The views of a scene show one set of named points, each view turned or mirrored, shifted and resized as a whole, with a little noise and some points left out.

Scene 1
View 1
Giru: 10 -4 -7 3 15 -6 -5 -8 5 4 0 -10 -2 6 11 -2 0 -11 -4 0
Posu: 5 8 -3 7 -3 -16 2 3 7 -3 1 -3 -20 2 10 2 -3 -22 -5 2
savi: 3 8 17 5 -15 -26 -3 13 10 -7 8 -14 -21 -1 1 1 -3 -28 -19 -1
mulo: 16 -6 8 11 29 -6 -23 -14 11 2 -1 -10 8 -2 7 4 0 -5 -20 -4
Kube: 0 -1 8 -8 -20 -21 1 15 5 -2 9 -23 -12 6 1 -6 -4 -27 -10 -1
Vamo: 13 -1 -13 9 22 -4 -4 -15 7 3 -5 2 -9 2 17 4 0 -9 0 -1
raren: 13 9 -12 16 19 -9 -2 -12 10 -2 -7 10 -18 2 17 8 -1 -13 -1 1
kageb: 18 -11 7 14 44 -2 -29 -24 10 5 0 -9 17 -1 7 3 -2 1 -21 -6
bif: 16 -2 12 20 31 -11 -25 -17 13 -2 -2 -2 0 -4 10 8 -1 -5 -24 -4
bot: 2 -17 -42 -25 1 8 25 -2 -7 16 -4 -23 4 19 15 -14 -2 -14 29 7
beg: 4 2 3 2 -4 -17 0 5 6 -1 4 -11 -13 3 6 -3 -3 -22 -8 -1
furo: 7 7 8 11 5 -18 -8 1 10 -5 2 -4 -16 -1 7 4 -2 -19 -15 -3
Mur: 1 -1 -11 -7 -10 -13 10 9 2 4 4 -16 -13 10 7 -6 -4 -22 4 3
vib: 10 8 35 21 4 -29 -27 4 16 -11 10 -10 -12 -9 -1 8 -4 -19 -40 -7
pila: 11 -12 -14 -2 17 2 -1 -10 2 7 -2 -11 4 7 11 -3 -2 -8 5 0
View 2
Posu: -13 -18 -26 1 -9 18 0 19 7 -14 -34 16 10 -21 -18 -17 -50 -9 13 -17
mulo: -5 -30 22 -1 -11 -12 -11 4 -7 14 -11 0 37 -27 -6 -19 -38 -34 15 36
vib: 13 -38 5 2 -16 2 0 30 -21 21 -30 30 59 -17 2 -30 -75 -52 36 52
beg: -1 -21 -30 14 -12 12 -10 22 10 -1 -27 20 18 -24 -18 -18 -50 -1 17 0
Mur: 5 -16 -43 25 -14 20 -10 25 19 -4 -21 23 12 -27 -20 -13 -50 16 17 -10
bot: -27 1 -39 29 -10 3 -25 -7 56 -17 4 -15 -38 -42 -39 9 3 65 -24 -58
pila: -25 -16 2 8 -10 -10 -18 -6 20 -2 -6 -15 0 -31 -20 -5 -14 12 -9 -9
savi: 17 -25 -34 20 -17 22 0 39 2 4 -33 40 33 -21 -11 -24 -72 -11 29 14
bif: -19 -31 36 -17 -9 -17 -4 -6 -14 14 -14 -10 36 -24 -6 -16 -32 -47 8 33
kageb: -19 -29 52 -13 -12 -33 -18 -18 -4 22 9 -28 28 -34 -4 -9 -13 -34 -2 36
furo: -4 -26 -10 0 -11 13 0 21 -5 -1 -30 18 27 -22 -9 -22 -57 -23 19 9
Giru: -19 -21 0 3 -11 -2 -9 1 12 -1 -14 -6 10 -33 -18 -9 -28 -2 1 -3
raren: -38 -19 -2 -26 -5 9 8 -5 -4 -20 -35 -5 7 -21 -17 -12 -37 -27 -2 -18
Vamo: -37 -15 8 -16 -7 -3 -2 -12 5 -13 -19 -16 3 -28 -19 -7 -22 -14 -2 -14
Kube: 18 -21 -43 39 -18 18 -16 39 19 4 -18 34 20 -28 -15 -17 -58 15 23 3
View 3
bif: -22 -18 13 -33 29 -32 1 -1 6 42 -11 14 6 26 -21 -15 -29 26 -5 -39
vib: -38 20 11 -80 24 -28 18 0 19 56 1 -4 4 76 4 -34 -10 5 -16 -38
Vamo: -18 -9 14 1 12 3 6 -16 -5 -1 -25 42 3 22 -29 -4 -11 20 -12 -27
Posu: -32 23 9 -25 2 20 17 -18 5 -3 -17 39 1 59 -12 -13 8 -4 -23 -18
pila: -20 -19 14 -11 -3 21 3 -4 9 -19 -10 40 14 1 -16 0 -7 16 -16 -12
beg: -37 19 10 -41 -5 22 18 -8 12 -3 -3 27 6 53 0 -13 12 -4 -25 -16
mulo: -22 -20 17 -34 16 -24 2 3 13 28 -4 13 14 13 -14 -15 -27 25 -7 -33
bot: -21 -18 16 14 -35 71 6 -12 10 -81 -5 61 20 -17 -15 17 20 3 -26 13
furo: -31 18 12 -41 9 3 16 -13 9 16 -11 19 5 60 -8 -17 0 1 -20 -25
savi: -44 36 5 -64 3 15 25 -8 16 8 -1 16 7 78 8 -25 17 -10 -28 -19
Mur: -35 17 9 -30 -16 45 18 -14 15 -32 -5 38 11 42 -3 -5 22 -6 -30 -5
Kube: -43 22 9 -61 -15 36 20 -6 28 -16 6 16 14 56 14 -17 22 -12 -30 -3
Giru: -25 -8 15 -21 5 10 8 -8 5 -6 -10 30 7 19 -15 -5 -6 12 -18 -18
View 4
Mur: 13 26 10 22 -31 24 -13 -2 -7 -17 21 -9 13 -6 2 11 -15 -5 -7 13
savi: 8 18 10 13 -33 27 -25 -12 21 -20 34 18 34 16 2 -20 -11 -3 15 12
pila: -2 10 11 21 -3 -5 -13 -3 -7 -8 1 -11 -3 -3 7 9 -7 4 -28 2
Giru: 0 7 9 20 -5 2 -18 -6 5 -8 6 -1 1 1 9 -4 -8 6 -19 4
Vamo: 3 -5 7 27 -2 -2 -14 -1 4 -2 -8 5 -10 -2 14 -13 -6 12 -31 16
raren: 13 -6 8 28 -11 6 -15 0 10 -4 -5 16 -8 -4 13 -25 -10 14 -22 27
vib: -9 -1 12 8 -8 9 -30 -26 51 -19 31 34 41 36 6 -41 3 7 12 -3
mulo: -16 -8 11 12 16 -15 -22 -18 21 -7 2 4 11 18 12 -18 6 15 -20 -8
Kube: 9 29 9 12 -34 27 -20 -13 5 -24 35 -1 31 8 -1 3 -13 -11 13 2
Posu: 13 11 9 24 -27 20 -17 -2 8 -13 16 13 12 1 5 -15 -15 0 -6 21
bif: -14 -16 7 15 14 -15 -24 -15 31 -7 3 18 8 18 13 -32 6 16 -21 -2
kageb: -25 -14 8 13 30 -28 -22 -20 25 -2 -4 1 2 20 16 -20 12 16 -31 -19
furo: 5 5 10 18 -18 12 -24 -11 22 -16 19 18 16 11 6 -25 -5 6 1 15
beg: 6 18 10 15 -27 18 -21 -8 10 -17 23 8 19 6 4 -8 -11 -1 -2 9
bot: 14 31 11 26 -22 11 -3 10 -43 -11 3 -42 -14 -29 4 50 -18 -9 -35 7
View 5
bif: 24 21 -29 -7 -6 -6 4 -8 -28 -5 -6 17 -4 12 -12 6 -23 -3 29 -21
Vamo: -1 14 6 -3 -6 3 5 6 -13 -19 15 8 25 10 0 6 -7 -8 5 -3
kageb: 26 17 -27 4 -5 -11 12 -27 -31 -4 16 27 -10 12 -20 21 -23 -9 42 -9
Posu: 1 21 0 -8 -17 13 -6 19 -4 2 1 -17 17 15 0 -20 6 1 -35 -20
vib: 34 33 -52 -18 -15 5 -8 3 -24 21 -36 -15 -25 20 -22 -26 -18 10 -6 -46
pila: -3 11 2 16 -17 2 6 -7 -8 -7 45 6 13 13 -3 8 7 -9 -3 1
beg: 7 21 -14 1 -22 12 -5 11 -1 7 10 -20 4 15 -7 -17 10 0 -32 -19
Kube: 8 20 -21 10 -30 16 -7 6 2 26 21 -31 -5 21 -11 -32 22 5 -53 -23
Mur: -9 16 1 10 -25 17 -4 9 6 8 33 -21 12 16 -2 -20 23 0 -46 -11
savi: 15 26 -26 -6 -25 19 -12 15 -4 20 -12 -29 -9 18 -11 -35 4 10 -40 -36
Giru: 4 12 -3 6 -13 4 3 -2 -8 -3 24 0 9 13 -4 -2 1 -6 -3 -8
raren: 0 16 10 -11 -2 4 0 18 -11 -19 -2 3 32 12 6 1 -9 -5 -3 -12
bot: -31 -2 33 33 -26 7 4 -5 18 -8 89 -8 33 12 10 3 35 -17 -38 19
mulo: 22 20 -25 1 -11 -6 5 -15 -27 0 8 13 -9 12 -16 6 -17 -6 22 -14
furo: 10 23 -18 -6 -13 9 -6 12 -11 5 -12 -13 2 13 -7 -19 -5 4 -16 -27
View 6
Vamo: -5 13 -22 4 -11 -5 7 16 -2 -15 17 6 5 5 1 0 0 19 -1 -2
beg: -17 -6 -11 -12 15 0 4 2 -5 -4 9 -4 7 10 -1 -5 15 3 -1 8
raren: -13 8 -24 -1 -5 0 12 19 0 -15 19 6 9 7 1 1 -2 26 11 -1
kageb: 14 37 -21 -5 -17 -20 21 9 14 -15 39 2 -16 9 -3 -7 11 -6 -8 -7
bif: 2 29 -25 -3 -12 -13 21 14 9 -14 36 2 -8 11 -3 -3 4 11 4 -5
mulo: 3 26 -18 -8 -5 -15 17 7 9 -12 31 -1 -12 13 -3 -6 13 -1 -6 -2
bot: 3 -10 -11 24 -11 2 -30 10 -30 -19 -22 21 20 -10 17 -2 -1 7 -37 6
Giru: -3 7 -16 0 -3 -4 3 9 -4 -14 13 5 4 5 2 -4 7 7 -7 3
furo: -18 -2 -15 -15 16 -4 15 4 1 -4 20 -5 3 15 -3 -3 14 7 8 5
vib: -18 8 -12 -33 25 -10 31 -1 15 3 36 -16 -9 25 -12 -8 26 -6 18 7
Mur: -17 -14 -9 -2 13 3 -7 4 -17 -6 -6 4 15 5 4 -4 10 6 -10 10

In a view up to two points have been moved. Name them for each view, in the order of its rows, or write -.
view 1 -> -
view 2 -> mulo, Mur
view 3 -> -
view 4 -> -
view 5 -> -
view 6 -> bif

Scene 2
View 1
zemi: 9 12 -8 -7 7 -6 4 -14 -3 15 -7 -27 -7 3 0 -30 4 -18 -22 0
sisog: 13 18 -10 -11 4 -10 13 -21 7 18 -11 -24 -8 8 -1 -30 5 -28 -37 0
vez: 13 22 -26 -25 3 6 10 -23 -18 -7 -11 -30 4 -7 -9 -22 9 -35 -6 -6
miz: 8 2 -6 -11 27 -12 -13 -10 -13 2 -18 -17 9 -3 2 -9 2 -15 -2 -13
ris: 6 13 -5 1 5 -6 5 -12 -1 22 0 -27 -14 5 7 -39 5 -9 -27 8
Kelug: 1 -1 5 7 23 -10 -15 -1 -5 18 -6 -18 -5 3 11 -25 0 5 -11 1
butu: 8 1 -5 -8 24 -13 -10 -11 -6 8 -15 -17 3 2 6 -16 3 -14 -12 -9
nogus: 10 2 -6 -11 28 -15 -12 -11 -7 5 -21 -13 10 1 4 -6 2 -20 -11 -13
soli: 8 -2 3 -4 30 -25 -15 -9 1 14 -23 -10 6 5 9 -7 2 -15 -21 -10
vepa: 13 5 3 1 14 -23 4 -15 15 32 -13 -15 -8 16 7 -28 3 -20 -46 0
kizo: 6 -5 17 13 25 -32 -7 -8 21 40 -15 -8 -9 20 15 -25 -1 -7 -49 2
mozab: 4 4 -7 -6 21 -5 -10 -9 -13 4 -12 -22 4 -3 5 -17 4 -10 -2 -7
beven: 0 1 1 2 20 -9 -11 -3 -8 15 -7 -21 -4 2 10 -25 4 -1 -12 -1
Zif: -4 8 -4 6 8 9 -6 0 -20 11 9 -33 -12 -4 9 -42 2 11 3 9
das: 3 17 -15 -6 2 12 3 -10 -17 6 2 -33 -9 -6 0 -40 6 -8 -1 6
Sudob: 8 6 -14 -16 21 -3 -11 -13 -18 -6 -14 -21 10 -8 0 -10 5 -17 3 -12
Kegek: 5 3 2 4 18 -11 -4 -6 1 23 -7 -18 -6 8 9 -28 4 -7 -23 0
suv: 7 7 -2 0 11 -11 3 -12 4 25 -6 -22 -11 9 6 -31 4 -14 -29 3
vok: -1 -4 5 3 28 -7 -20 1 -13 11 -7 -19 -1 0 12 -20 0 8 2 -4
Galer: 10 26 -26 -16 -9 17 16 -17 -18 1 5 -40 -9 -7 -7 -44 10 -21 -6 7
radem: -5 3 1 7 15 3 -12 2 -15 16 5 -30 -10 -3 9 -38 2 13 1 6
View 2
radem: -10 2 5 -6 2 18 15 17 -5 -16 -1 18 -4 -10 14 26 2 2 7 -7
das: 11 2 12 4 11 19 15 1 7 2 -5 5 1 7 6 16 -4 1 -5 4
Galer: 15 1 18 9 15 25 22 0 19 14 -10 9 13 11 6 18 -6 3 -9 6
beven: -3 2 5 -6 2 9 6 9 -14 -20 2 4 -12 -7 7 17 -1 -1 4 3
ris: 8 0 19 -2 4 12 14 15 -2 -3 -4 6 -7 -15 -6 17 -10 2 3 13
sisog: 18 -2 21 4 11 8 11 6 -2 1 -5 -8 -9 -7 -12 7 -16 0 -7 23
Kegek: 2 1 10 -3 1 7 9 13 -15 -17 0 0 -14 -14 -1 15 -7 -1 4 10
vok: -9 3 -4 -9 1 10 4 10 -18 -27 2 7 -14 -3 16 21 5 0 7 -6
zemi: 10 1 14 1 7 10 11 7 -4 -6 -2 -2 -7 -5 -4 12 -8 0 -3 15
soli: 2 3 -1 -3 5 -2 -5 -2 -24 -28 6 -11 -25 -1 1 6 -3 -4 -2 13
Zif: -12 5 5 -9 2 23 20 20 1 -11 -3 28 3 -10 20 35 5 3 10 -16
kizo: 4 -2 15 -7 -5 -7 1 23 -32 -26 4 -10 -29 -31 -18 9 -16 -2 8 26
butu: 2 3 2 -1 7 8 2 -1 -15 -20 2 -7 -16 6 7 10 -2 -2 -3 9
Kelug: -4 1 3 -7 -2 9 6 13 -18 -24 4 5 -14 -11 6 19 -1 0 7 1
nogus: 4 5 -2 0 8 6 -2 -9 -18 -24 5 -10 -18 13 7 5 0 -4 -5 9
mozab: 1 3 0 0 7 12 5 -3 -10 -19 2 0 -12 8 12 14 2 0 -1 2
vepa: 11 -3 19 -1 2 -2 6 11 -16 -13 -1 -11 -21 -20 -17 6 -16 -3 0 27
View 3
vez: -15 29 -17 -15 12 9 30 -10 -13 26 18 12 0 10 24 0 -9 -12 0 25
vepa: -4 -7 11 -12 -12 -14 2 8 -2 15 0 18 -8 11 -2 7 -13 7 15 8
miz: -8 19 11 2 9 7 13 -18 0 6 11 14 4 1 24 2 5 9 -2 15
Kegek: 1 0 9 3 -2 -3 9 3 -7 7 4 19 -5 4 3 0 3 0 8 5
nogus: -12 17 14 1 6 2 9 -19 3 8 10 15 3 3 22 3 0 11 0 15
radem: 10 6 -4 17 10 8 19 5 -17 0 5 22 -5 0 3 -10 21 -13 -5 1
Sudob: -11 25 1 1 14 9 19 -18 -6 10 13 13 4 4 27 -1 5 2 -5 17
zemi: -6 6 -3 -8 0 -2 18 3 -10 16 8 18 -5 10 7 0 -3 -8 6 11
butu: -9 19 3 1 10 6 17 -13 -5 11 12 14 0 3 20 0 3 1 -3 15
vok: 4 9 11 18 10 6 11 -8 -9 -4 5 19 1 -3 11 -5 21 3 -5 4
Galer: -6 19 -31 -12 11 8 35 7 -24 27 14 15 -4 13 12 -6 -3 -28 0 18
kizo: 2 -18 25 -1 -16 -17 -7 8 3 2 -5 21 -7 7 -7 5 -4 15 15 1
ris: 2 -2 -4 -5 -2 -3 16 10 -16 14 3 18 -7 10 -1 -2 -1 -11 6 7
mozab: -5 18 3 6 10 7 16 -12 -5 6 10 17 2 3 18 -2 9 1 -2 12
suv: -1 -1 3 -5 -4 -6 10 6 -8 12 3 20 -6 8 1 1 -3 -3 9 7
das: 0 16 -18 2 12 10 29 4 -22 13 12 15 -2 6 8 -8 8 -21 -3 10
sisog: -9 5 -4 -18 -5 -8 15 6 -8 23 7 13 -5 14 4 5 -15 -5 13 14
beven: 2 6 7 8 6 2 12 -2 -7 4 3 18 -3 2 6 -3 10 1 0 4
soli: -5 10 20 9 4 1 5 -17 3 -2 4 18 2 -1 16 2 9 15 1 8
Zif: 9 7 -10 15 12 9 24 8 -20 3 5 21 -4 1 2 -11 20 -19 -6 2
View 4
vok: -12 3 -11 -43 -9 -33 6 -5 -29 -6 12 36 11 -1 -22 26 7 14 -23 12
Galer: -21 -34 17 -2 0 -2 22 15 17 -29 -9 6 38 -54 9 8 8 -20 -27 -19
nogus: -2 -13 -13 -18 -5 -16 -5 -2 -8 18 -2 26 -16 11 -17 0 16 10 -19 4
butu: -6 -12 -4 -20 -5 -17 4 -2 -11 5 0 25 -3 1 -16 3 13 9 -23 7
radem: -18 3 4 -39 -9 -31 24 -1 -24 -27 10 32 36 -19 -13 32 1 6 -24 10
soli: 0 -7 -3 -14 -7 -21 3 -7 -21 16 1 28 -15 22 -28 -7 10 20 -22 20
suv: -5 -9 21 -2 -7 -12 31 -1 -14 -13 0 20 19 0 -18 -2 3 16 -30 20
miz: -4 -14 -16 -29 -3 -18 -10 -2 -10 13 -1 29 -13 1 -15 8 15 5 -20 -3
vepa: 2 -10 30 15 -9 -11 38 -3 -18 -3 -1 17 7 17 -28 -17 -1 25 -32 35
mozab: -11 -13 -9 -29 -6 -21 1 0 -11 2 1 29 3 -7 -12 10 14 2 -17 0
vez: -13 -40 1 -3 3 -1 2 12 20 -1 -13 8 6 -34 6 -7 20 -17 -24 -21
Kegek: -8 -3 13 -14 -9 -20 25 -3 -20 -7 5 27 13 5 -24 6 2 17 -29 21
Sudob: -7 -27 -16 -20 -2 -11 -17 4 6 16 -6 19 -18 -7 -6 -2 23 -5 -16 -17
ris: -8 -11 25 -1 -7 -13 36 2 -10 -21 -2 19 32 -12 -15 4 0 13 -30 17
sisog: -1 -32 33 30 0 4 33 9 10 -4 -13 5 10 -8 -8 -26 10 7 -30 12
das: -18 -19 6 -21 -4 -14 19 7 -1 -25 -3 19 35 -41 -1 18 6 -8 -24 -9
zemi: -6 -17 15 1 -3 -8 25 5 -5 -10 -4 16 18 -8 -13 0 6 9 -27 9
Kelug: -9 3 0 -31 -8 -29 17 -3 -28 -10 9 33 15 4 -25 17 2 19 -25 17
Zif: -23 -1 3 -40 -9 -27 24 1 -18 -34 7 31 43 -31 -8 34 1 2 -23 1
beven: -10 -3 2 -26 -6 -25 17 -4 -22 -10 4 34 13 -1 -17 13 3 13 -26 10
kizo: 3 10 30 4 -13 -23 41 -10 -35 -1 6 27 5 38 -40 -14 -3 39 -31 52
View 5
Galer: 4 -3 17 50 -3 -35 -28 11 -9 -11 18 -24 20 10 -21 29 -11 -1 25 -20
nogus: 0 21 5 -6 -10 -8 -11 -8 12 0 -12 -16 2 6 -6 3 3 -12 7 8
suv: 2 15 4 23 14 9 -13 -4 -2 -1 11 -23 -5 9 -12 8 -7 -4 -2 -10
Kegek: 4 16 0 15 10 14 -15 -6 -1 -2 4 -18 1 3 -9 6 -1 -1 1 -8
sisog: -6 10 10 29 9 -6 -12 3 4 3 16 -34 -8 24 -14 11 -17 -8 -1 -10
vepa: -3 19 2 18 19 17 -4 -6 4 8 12 -31 -18 21 -8 1 -12 -6 -15 -9
miz: 2 18 5 -4 -13 -10 -13 -5 8 -2 -15 -13 10 3 -5 4 7 -12 14 7
Zif: 15 7 0 36 8 6 -28 -4 -19 -15 3 -4 26 -16 -15 18 11 6 23 -20
vez: -4 4 20 26 -16 -44 -18 9 5 -4 3 -26 13 16 -15 23 -11 -13 24 -2
Kelug: 9 17 -7 12 8 20 -18 -10 -7 -5 -6 -9 8 -8 -9 4 11 0 5 -6
vok: 12 20 -5 7 -1 14 -20 -11 -5 -8 -13 -3 15 -15 -10 5 17 0 13 -2
kizo: -1 28 -7 9 27 44 -2 -14 2 6 8 -24 -22 13 -5 -7 -4 -3 -26 -7
soli: 0 24 0 -5 -1 10 -7 -8 12 1 -10 -19 -5 7 -4 -3 5 -12 -1 7
radem: 17 16 -8 21 9 22 -23 -12 -15 -12 -6 1 18 -18 -13 7 17 4 12 -11
butu: 2 17 4 5 -4 -4 -12 -5 4 0 -6 -16 4 5 -7 7 4 -9 9 0
ris: 6 11 3 35 16 7 -19 -2 -8 -4 17 -22 4 8 -14 13 -6 0 2 -17
beven: 8 16 -3 16 5 10 -16 -7 -6 -5 -3 -10 10 -2 -10 7 8 -3 8 -6
Sudob: 4 15 10 3 -20 -25 -16 -2 7 -5 -12 -13 15 2 -9 10 4 -11 23 6
mozab: 5 14 5 8 -10 -7 -17 -5 1 -6 -10 -11 14 -1 -8 8 6 -7 16 0
zemi: 0 11 7 25 5 -4 -16 0 -1 0 9 -26 1 13 -12 11 -7 -4 5 -11
das: 8 3 7 39 -1 -16 -27 5 -12 -12 9 -15 22 1 -16 23 -1 0 21 -17
View 6
nogus: 31 -5 1 0 -3 20 7 14 -29 32 -1 -9 25 0 26 17 -7 -38 -1 -32
vok: 30 -28 18 11 -10 12 -9 1 -17 5 27 4 23 -4 0 6 2 -13 -17 1
Kelug: 17 -30 20 2 -13 9 -9 4 -17 -4 25 -11 31 -1 9 4 2 -20 -19 8
radem: 25 -35 31 5 -2 2 -3 -6 1 -15 10 -12 23 -5 -16 3 4 3 -19 26
zemi: 6 -13 18 -17 3 15 9 9 -8 1 -19 -49 33 3 16 25 -7 -34 -7 9
Zif: 25 -34 37 -2 7 0 3 -8 11 -14 -3 -19 21 -5 -21 10 0 12 -17 33
vez: 43 17 21 -23 32 13 39 7 1 37 -76 -43 6 -3 4 41 -15 -9 17 -26
das: 25 -17 36 -14 18 6 16 -2 10 -2 -34 -38 17 -4 -13 24 -7 7 -6 20
ris: -1 -24 26 -16 -1 13 5 6 -2 -15 -12 -54 35 0 8 21 -5 -30 -13 26
kizo: -25 -30 5 -10 -31 23 -17 17 -39 -16 45 -47 59 10 46 8 1 -76 -23 19
mozab: 34 -15 14 1 0 14 6 6 -16 19 -6 -8 19 -1 8 15 -6 -12 -8 -16
miz: 37 -4 5 1 1 16 4 8 -25 32 -1 0 20 0 17 17 -3 -24 -4 -30
Sudob: 45 1 13 -3 11 16 16 5 -17 34 -23 -5 12 -2 10 21 -8 -14 0 -31
sisog: -6 -8 17 -27 5 19 15 15 -12 5 -28 -68 41 6 28 30 -11 -50 -4 11
suv: -4 -21 17 -15 -4 19 4 11 -16 -5 1 -49 40 2 22 21 -5 -41 -11 15
Galer: 20 -5 39 -26 31 7 31 1 19 0 -67 -60 15 -4 -14 38 -12 2 4 18
beven: 18 -25 17 1 -8 10 -1 3 -14 0 11 -15 31 0 10 8 -1 -21 -12 7

In a view up to two points have been moved. Name them for each view, in the order of its rows, or write -.
view 1 -> -
view 2 -> das, Zif
view 3 -> butu, soli
view 4 -> Sudob, sisog
view 5 -> radem
view 6 -> vez
